Each row is a point on a landscape with many valleys, with its height.
From any point a ball rolls to the lowest of the 5 points nearest to it. It stops when none of these is lower. Distance is the straight distance between rows; heights are no part of it.
Q840 (h 183): 107,156,149,96,118,136,127,165,80,102
Q162 (h 91): 110,180,73,129,119,138,153,93,117,106
Q389 (h 112): 147,148,118,119,108,124,157,124,130,85
Q865 (h 103): 143,152,99,129,112,126,159,95,145,97
Q683 (h 83): 162,111,141,119,114,121,129,144,126,88
Q262 (h 107): 117,136,100,159,97,129,148,97,137,71
Q502 (h 168): 132,167,73,99,145,144,142,100,98,154
Q80 (h 301): 134,69,139,177,113,147,106,123,152,114
Q25 (h 89): 136,127,88,154,125,119,156,55,170,135
Q93 (h 97): 153,118,138,122,119,134,122,157,105,90
Q960 (h 98): 70,170,123,116,98,165,134,143,89,87
Q278 (h 125): 133,96,127,163,98,141,126,119,138,76
Q615 (h 170): 108,194,107,76,141,127,149,114,103,145
Q770 (h 278): 174,87,142,147,143,137,83,149,154,146
Q729 (h 303): 175,120,119,143,156,135,75,151,160,145
Q408 (h 88): 141,101,144,142,98,127,158,106,170,99
Q46 (h 186): 126,121,121,146,110,154,112,146,96,76
Q837 (h 182): 172,108,134,133,148,133,78,161,121,130
Q442 (h 263): 121,188,111,73,142,111,154,121,105,146
Q512 (h 152): 125,133,145,107,159,114,82,185,75,139
Q796 (h 316): 140,67,143,177,130,155,99,135,171,161
Q740 (h 144): 155,111,146,117,106,111,176,102,185,126
Q588 (h 310): 161,139,75,100,154,134,136,87,99,165
Q480 (h 101): 166,110,154,110,133,103,122,162,106,109
Q98 (h 248): 162,68,189,122,119,119,145,145,165,157
Q909 (h 86): 71,152,176,73,128,105,126,166,86,126
Q500 (h 119): 108,114,117,173,101,122,160,62,180,110
Q728 (h 208): 57,192,127,77,117,152,139,119,112,129
Q209 (h 113): 157,134,125,117,114,115,165,99,167,115
Q226 (h 412): 125,71,151,166,98,138,141,116,165,112
Q594 (h 515): 63,187,145,50,143,105,134,122,115,155
Q301 (h 154): 107,89,143,184,90,130,148,92,165,94
Q978 (h 8): 97,131,157,97,167,88,81,190,69,155
Q62 (h 90): 99,179,70,144,112,137,148,90,112,92
Q49 (h 111): 114,114,116,169,96,125,151,87,160,77
Q709 (h 194): 135,147,123,120,169,127,65,182,86,143
Q382 (h 117): 132,176,119,93,117,121,159,132,109,104
Q976 (h 132): 75,168,141,95,107,151,135,150,92,101
Q136 (h 99): 110,131,92,177,118,122,150,45,170,112
Q819 (h 216): 158,98,68,140,142,139,130,57,116,153
Q697 (h 109): 172,105,160,112,110,105,152,131,149,107
Q477 (h 135): 166,110,151,107,156,92,100,172,93,121
Q739 (h 169): 150,130,144,108,168,99,80,182,84,140
Q123 (h 118): 101,108,96,192,140,118,130,14,157,157
Q899 (h 206): 184,86,166,109,141,98,116,156,130,122
Q305 (h 221): 77,116,134,192,107,114,173,51,177,131
Q505 (h 102): 132,148,95,140,108,128,156,92,148,90
Q461 (h 79): 111,85,129,200,138,158,111,137,173,198
Q591 (h 240): 124,177,120,117,182,110,63,185,107,160
Q970 (h 415): 122,53,163,177,111,145,129,136,160,155
Q68 (h 189): 149,169,119,89,127,107,165,127,119,115
Q726 (h 114): 131,100,141,141,96,120,179,96,186,128
Q795 (h 105): 143,140,71,149,134,130,144,59,144,128
Q542 (h 249): 79,198,122,65,138,135,136,115,109,156
Q249 (h 662): 93,80,153,179,91,127,172,97,172,124
Q551 (h 80): 128,65,158,173,127,153,126,151,163,200
Q794 (h 94): 124,182,92,104,124,133,160,114,111,114
Q380 (h 302): 180,83,160,129,146,118,88,154,151,144
Q777 (h 260): 160,162,82,98,142,122,148,86,130,147
Q820 (h 68): 91,183,99,116,109,149,152,128,105,100
Q806 (h 304): 96,141,170,78,142,84,118,182,73,128
Q300 (h 130): 148,149,69,123,141,132,144,76,129,136
Q721 (h 110): 135,108,126,177,143,151,95,135,194,177
Q565 (h 703): 87,60,163,195,100,144,156,126,148,152
Q998 (h 179): 102,171,73,99,140,159,132,100,88,160
Q996 (h 106): 159,118,87,133,134,127,152,61,170,159
Q886 (h 133): 166,92,136,140,128,139,96,152,122,108
Q745 (h 394): 137,178,97,138,168,150,64,170,122,137
Q342 (h 405): 77,172,115,56,154,146,109,98,100,191
Q506 (h 188): 98,141,159,95,130,132,104,181,72,120
Q371 (h 139): 148,76,168,138,101,127,151,128,164,124
Q742 (h 174): 83,182,140,78,120,135,145,142,96,119
Q802 (h 372): 164,160,104,145,170,134,69,160,149,141
Q537 (h 416): 117,145,118,131,146,160,70,178,77,126
Q636 (h 257): 149,124,128,129,144,138,82,172,92,117
Q428 (h 202): 143,82,175,127,101,118,176,126,177,146
Q687 (h 527): 101,59,153,195,100,142,132,115,157,120
Q692 (h 115): 122,159,105,127,106,138,154,129,106,80
Q727 (h 258): 161,146,117,133,176,119,67,171,114,142
Q374 (h 215): 103,149,162,81,134,105,125,176,75,117
Q244 (h 167): 134,131,154,101,138,112,112,176,77,110
Q717 (h 181): 118,145,137,108,181,93,69,190,83,166
Q898 (h 190): 118,154,151,85,124,112,140,159,89,104
Q525 (h 49): 121,79,142,190,137,154,119,146,171,201
Q757 (h 100): 137,117,111,139,120,123,173,66,187,155
Q186 (h 173): 146,120,147,102,163,89,88,185,79,136
Q138 (h 62): 158,89,155,135,103,126,144,127,153,103
Q412 (h 180): 118,145,131,114,113,143,136,154,91,84
Q936 (h 160): 144,58,171,154,118,139,128,146,164,167

Two balls start at each pair of points below. Name the first point that both come to, or write -.
Q739 and Q412 => Q683
Q342 and Q709 => -
Q777 and Q542 => Q794
Q740 and Q249 => Q408
Q802 and Q770 => Q886

Call two points neighbours if one is among the 5 nearest of the other. Go from one point of each pair to the other, from neighbour to neighbour, staying as low as possible. Name the highest point that can't be avoided.
Q525 and Q25 => Q936
Q978 and Q138 => Q244
Q25 and Q820 => Q49

Where does a ball stop that starts at each point below?
Q46 => Q138
Q745 => Q978
Q537 => Q978
